Points on a hilly landscape, in no order, each with its height.
A ball rolls from a point to the lowest of its 2 nearest points, and stops where none of them is lower. Distance is the straight distance between rows; heights are no part of it.
z_707: 142  91 118  96 170  91 130 117 119 149 127 123 123 141 105 139 109 161 146 103 139 104 130 149  height 166
z_82: 125 148 153 146 157 120 151 127 107 152 108 111 146 123 141 124 127 177 156 123 119  76 140 121  height 163
z_846: 133  89  72 137 140 114 153 154 159 148 142 116 105 162 118 120 121 150 125 111 128 112 138 130  height 254
z_936: 126 171 192 134 126 123 123 119  90 141 106 151 135 100 151 122 141 140 146 130 132 112 133 119  height 426
z_86: 125 102 179 117 126  92 105 112 111 169 155 127 101 133 101 120 102 123 106 104 139 157 137  92  height 502
z_491: 102  89  87 116 146 127 138 128 157 146 157 119 155 125 120 165 109 132 112 105 105 130 138 151  height 335
z_405: 122 102 163 122 131  94  98 112 122 182 128 145 126 132 128 136 117 129 128  93 137 149 120 115  height 516
z_340: 131  97  91 145 134 134 154 131 181 126 171 110 142 169 112 141 121 105 109 125 125 140 123 109  height 251
z_435: 135 147 113 102 145 122 131 120 115  72 143 118 129  99 120 117 133  95  93 123 125 143 131 133  height 665
z_231: 101 135 157 128  84 154  86 149 126 146  95 153 134  93 146 142 143 139 156 128 119 146 135 155  height 384
z_971: 159 162 126 117 156 124 143 102 135  82 163 101 157 129 129 123 148  86 100 137 126 124 128 119  height 673
z_479: 155 114 169 117 140  86 112 104 118 136 153 126  96 156  98 118 114 107 114 135 162 143 128 100  height 477
z_440: 119 117 123  98  88 134  74 158 120 132 127 125  96 105 105 163 114 148 129 147 146 137 129 155  height 306
z_943: 130 118  96 139  98 153 111 176 156 139 113 110 114 142 137 145 129 161 137 145 132 113 128 136  height 274
z_457: 138 129 114  87 101 117  89 170  85 108  99 131  91  98 108 135 113 166 137 135 152 119 129 157  height 261
z_304: 140 166 144 123  94 143 117 178  96  80  98 118  88  78 132 128 142 160 129 152 134 132 117 140  height 141
z_18: 150 172 169 148 121 141 130 160 108 103  85 121 113  96 141 112 144 152 145 146 131 138 110 118  height 112
z_225: 112 126 122 127  87 128 136 180  79 116 115 131  68 101 111 103 121 154 114 126 146 158 142 120  height 337
z_645:  99 108 141 134  86 129 107 145  94 158 112 141  89 124 114 118 121 135 132 116 140 179 138 122  height 356
z_324: 161 136 131  94 137 109  86 150 119 113 103 125 105 119 102 145 123 157 152 148 161 113 120 144  height 177
z_853: 105 141 107 171  86 155 126 143 155 150 140 150 116 145 159 122 154 113 131 144 123 119 156 103  height 628
z_549:  79 121  97 129  64 169  96 165 119 139 114 146 117 102 159 139 133 133 125 135 113 130 151 163  height 359
z_262: 161 161 136 127 140 135 127 111 134  80  91 127 159 129 150  98 149  93 122 124 117 159  84 127  height 721
z_343: 143 122 114 127 122 127 108 151 146 145  97 140 114 141 134 129 136 164 159 133 140 111 130 134  height 242
z_264: 161 183 201 132 130 116 112 118 122 101 116 138 153 103 164 116 155 112 119 115 124 130 102 103  height 579
z_41:  98 158 148 132 102 163 118 137 112 127  96 151 144  77 174 144 150 122 141 129 103 140 136 151  height 400
z_835: 108 132 104 121 121 150 132 124 105 131 112 132 118 119 128 134 117 138 147 150 123 120 146 152  height 394
z_957: 115 141  94 153 106 133 155 150 148 123 136 140 120 134 160 109 148  99 108 124 110 136 147 109  height 635
z_449: 104 153 111 109 125 141 128 154 115 103  96 152 139  65 158 136 143 140 128 118 104 119 139 165  height 417
z_478: 124 158 194 138 115 123  93 131 134 155 128 147 150 102 159 149 149 140 156 121 128 106 143 110  height 444
z_818: 137 154 157 116 144  94 125 138  88 135  93 142 131 102 154 106 144 148 128  97 122 113 122 121  height 443
z_903: 164 172 167 131 123 130 118  98 124  93 113 156 138 145 144 109 146  68 117 123 132 166  94 109  height 717
z_970: 111 135 103 144 107 164 137 179 151 120 131  99 134 111 150 135 140 163 118 142 108  94 151 134  height 252
z_276: 108 147 151 164  90 141 127 105 136 157 133 158 127 158 155 113 152  97 136 132 127 132 138 104  height 622
z_544: 148 147 151 130 144 129 122  90 154 100 182 109 159 149 114 144 136  89 107 153 136 127 120  93  height 680
z_672:  86 123 103 143 107 160 130 157 174 127 157 101 145 120 136 150 122 140 115 152 115 122 140 131  height 229
z_399: 128 110  72 127 145 145 163 127 170  99 162 100 154 138 118 142 134 111  99 132 109 131 122 135  height 196
z_509: 160  89  76 103 167 133 145 124 127 101 133  93 117 150  71 135 102 137 143 149 146 126 111 162  height 91
z_739: 122 104  99 140  88 132 130 191 119 127 123 108  71 128 123  90 118 148  99 120 141 146 140 119  height 355
z_651: 118 117  90 125 153 136 151 145 134  90 133 102 146 107 124 121 123 135  98 121 104 141 123 156  height 131
z_910: 149 133 147 130 151 115 114 122 125 155  95 126 125 146 130 129 128 170 174 122 141  90 122 125  height 202
z_237:  91 109 135 144 137 123 152 105 121 160 198 108 145 140 113 138 114 121 108 128 131 110 163 108  height 266
z_965: 148 153 162 124 129 121  89 151 131 112  86 125 128 110 122 130 129 158 152 144 136 138 102 129  height 52
z_16:  97 113  98  87  77 150  77 151 120 133 114 160 110  93 131 160 122 135 125 129 126 129 137 184  height 338
z_600: 104 128 137 125 142 101 137 150 104 137 155 110 115  97 118 117 123 151 106 116 129 108 176 112  height 245
z_566: 172 116 140 108 126 115 109  78 165 135 129 162 122 167 116 149 136  79 133 123 143 147 108 123  height 704
z_975: 151 137 102 145 127 146 142 143 132 107  97 107 114 148 119 115 128 147 158 171 139 116 116 126  height 96
z_245:  96 121 139 169 133 153 178 122 173 164 147 109 186 141 130 154 126 142 146 118  94 115 114 103  height 171
z_575: 122 168 227 137 126 127 116 103 117 130 107 141 162 104 186 117 150 104 114  98 100 128  98 116  height 589
z_694: 123 110  68 111 156 158 149 145 127  82 120  89 142 118 110 132 121 142 125 150 121 117 118 165  height 83
z_779: 130 124 104 118 113 136 123 133 103 105  91 141 100 119 113 113 116 130 139 146 135 143 116 154  height 404
z_177: 130 165 138 115 125 114 121 104 122 114 155 139 123 112 133 119 133  89  97 112 123 140 136 115  height 655
z_571: 102 114 142 161 138 137 158 114 144 167 131 127 159 155 144 126 133 139 140 118 114 120 124 107  height 206
z_487: 138 138 141 111 130 100 120 155  97 121  81 165 118 100 139 108 134 134 124  78 116 147 112 142  height 449
z_277: 127 118 175 130 140 111  97 101 140 174 112 153 150 145 145 140 135 129 140  90 117 121 107 128  height 526
z_521: 137 109 103 133 163 110 176  94 119 132 138 129 134 172 123 105 132 110 124 102 121 105 133 120  height 358
z_787: 142 137 173 115 157  99 114  98 139 142 139 123 165 132 142 141 137 129 117 105 124 108 118 125  height 545
z_834: 167 132 130 118 129 118 114  89 133 110 108 160 124 156 130 116 138  81 130 128 137 162  91 131  height 711
z_826: 142 143 129 123 151 105 152  93 100 136 142 131 131 151 131 109 132 122 135 125 135  90 148 120  height 386
z_671: 163 150 109 109 112 133 110 113 154  94 159 129 115 147 108 143 146  76 115 161 148 129 131 112  height 480
z_613: 161 104 126 126 145 104 139 103 140 119 157 112 109 171  93 119 116 110 127 135 158 129 134 105  height 450
z_839: 121 136 106 136 126 119 153 110 131 113 145 144 126 141 138 105 135  84  94 109 114 147 130 115  height 644
z_485: 102 147 135 115  94 126 125 161  80 114 133 133  91  72 124 121 127 140 111 124 129 135 149 125  height 318
z_842: 114 146 117 104 125 127 119 129  97 100  78 173 139  82 147 120 129 123 123  96 112 149 105 168  height 433
z_477:  81 105  95 149  59 176 108 169 122 167 127 123  88 130 147 127 120 140 117 141 133 133 149 139  height 372
z_570: 140 115 117 167 127 130 153 162 159 140 151  86 113 160 109 131 118 156 144 155 147 110 123  88  height 151
z_713: 124 110  70 142 143 154 156 133 125 128  92 115 126 163 120 118 110 153 168 155 137 120 118 148  height 73
z_896: 132 108 139 115 121 101 106 143  97 157 119 135  88 128  97 126 103 142 142 131 159 149 137 130  height 376
z_406: 149  84  70 127 157 111 173 125 140 118 153 116 127 168 108 112 128 123 120 100 116 114 140 133  height 314
z_95: 107 156 133 170 117 155 149  90 127 145 106 165 149 138 173 119 157  91 150 131 106 123 139 130  height 616
z_655: 116 141 149 133 142 134 136 118 127 123 110 133 152 112 147 116 128 132 126 121 115 140 114 129  height 354
z_195:  90 118 116 169 111 166 161 133 175 143 159 100 162 147 126 146 122 127 126 148 106 132 126  95  height 203
z_9: 122 165 157 135 133 122 131  88 115 146 149 145 138 130 156 124 141 116 134 140 128  93 154 106  height 407
z_529: 169 133 102  80 164  97 138 124  99  91 122 132 128 121 104 109 136 116 116 106 140 109 137 149  height 199
z_91: 129 151 188 147 144 133 135  95 138 125 112 138 180 109 193 121 136  96 107  85  90 140  84 127  height 599
z_654: 153 135 111 159 121 156 139 148 165 101 141  95 123 161 113 126 129 137 143 183 143 119 122 115  height 119
z_281: 126 140 133 128 160 135 150  81 132 114 126 114 176 130 135 132 130 123 132 138 109 119 108 134  height 373
z_80: 116 118 150 128  97 144  86 128 127 150 103 153 115 124 122 138 117 126 147 137 138 168 113 137  height 370
z_313: 161 161 206 114 153  93 108 109 118 113 136 112 146 119 137 121 138 133 111 109 131 114 105 103  height 565
z_871: 107 124 115 123 113 125 127 134 122 137 126 158 128  99 142 122 137 118 117 102 120 145 133 139  height 326
z_287: 151  85  98 125 141 113 126 129 141 134 130 125 101 149  92 125 109 119 126 138 138 149 126 139  height 424
z_280: 127  94  72 117 171 147 161 125 107 102 109 107 133 145  88 122 104 149 159 152 128 110 123 159  height 49
z_856: 166  95 112  83 171 117 114 106 148 101 122 101 134 132  81 157 108 131 144 151 149 133 104 162  height 164
z_174: 154  83 116 110 119 109 107 140 130 142 123 134  69 148  85 144  96 136 144 149 172 143 128 142  height 401
z_780: 106 110 114 119 139 118 135 111 129 143 161 127 137 128 111 136 110 126 109 126 112 136 143 126  height 304
z_547: 121 125 155 137 129 131 120 107 185 131 177 127 169 149 126 154 129  95 111 138 128 130 113  93  height 687
z_173: 144  98 107  97 170  97 138 125  83 124 131 129 109 120  99 117 112 143 131 119 141 106 150 155  height 101
z_5: 121 158 147 159 136 155 144  94 140 131 105 153 174 119 187 127 153  92 137 105  93 130 110 145  height 609
z_531: 151  99 126  95 172 109 123  90 129 133 122 128 156 146 107 151 112 134 144 119 132 118 109 151  height 214
z_495: 126 112 107 159 137 117 156 174 148 145 142  98 111 137 116 121 125 170 120 114 132 110 137  99  height 195
z_939: 108 127 111 126 153 143 150  89 106 131 124 126 157 130 120 137 114 138 154 147 119 108 136 149  height 385
z_93:  98 102  90 162  84 153 136 174 141 149 137 111  92 144 144 103 123 144 107 129 124 145 150 114  height 371
z_548: 135 104 104 133 129 138 138 108 157  98 187 110 122 156  91 144 116  88 100 157 138 157 133 115  height 298
z_337: 136 129 147 129 123 132 101  92 169 139 147 151 151 157 132 156 138  98 143 139 131 124 117 120  height 695
z_23: 115 140 178 133 151 110 137 124 101 160 146 103 134 110 131 122 125 164 132 126 130 100 148 105  height 198
z_134: 116 144 133 126 121 110 139 151  94 126 139 143 109  95 136  98 129 134 101  98 119 133 156 116  height 288
z_149:  82 113 135 156 118 141 156 112 132 184 164 126 140 148 122 135 108 134 139 134 127 119 153 100  height 235
z_88: 151 122 123 108 119 117 104 117 139 117 144 137 108 128 105 145 121 106 122 143 148 147 128 133  height 451

Where does a ball stop that starts at each point below?
z_477 -> z_965
z_835 -> z_82
z_9 -> z_280
z_93 -> z_82
z_839 -> z_645
z_405 -> z_645
z_262 -> z_645

Call two points neighbours if one is among the 2 nearest of the other. Go from one point of each pair to the other, from neighbour to neighbour, staying as low as possible. Name the highest point that can't be avoided.
z_173 and z_245 -> z_491
z_965 and z_82 -> z_485
z_82 and z_245 -> z_943
z_936 and z_645 -> z_487
z_280 and z_173 -> z_531
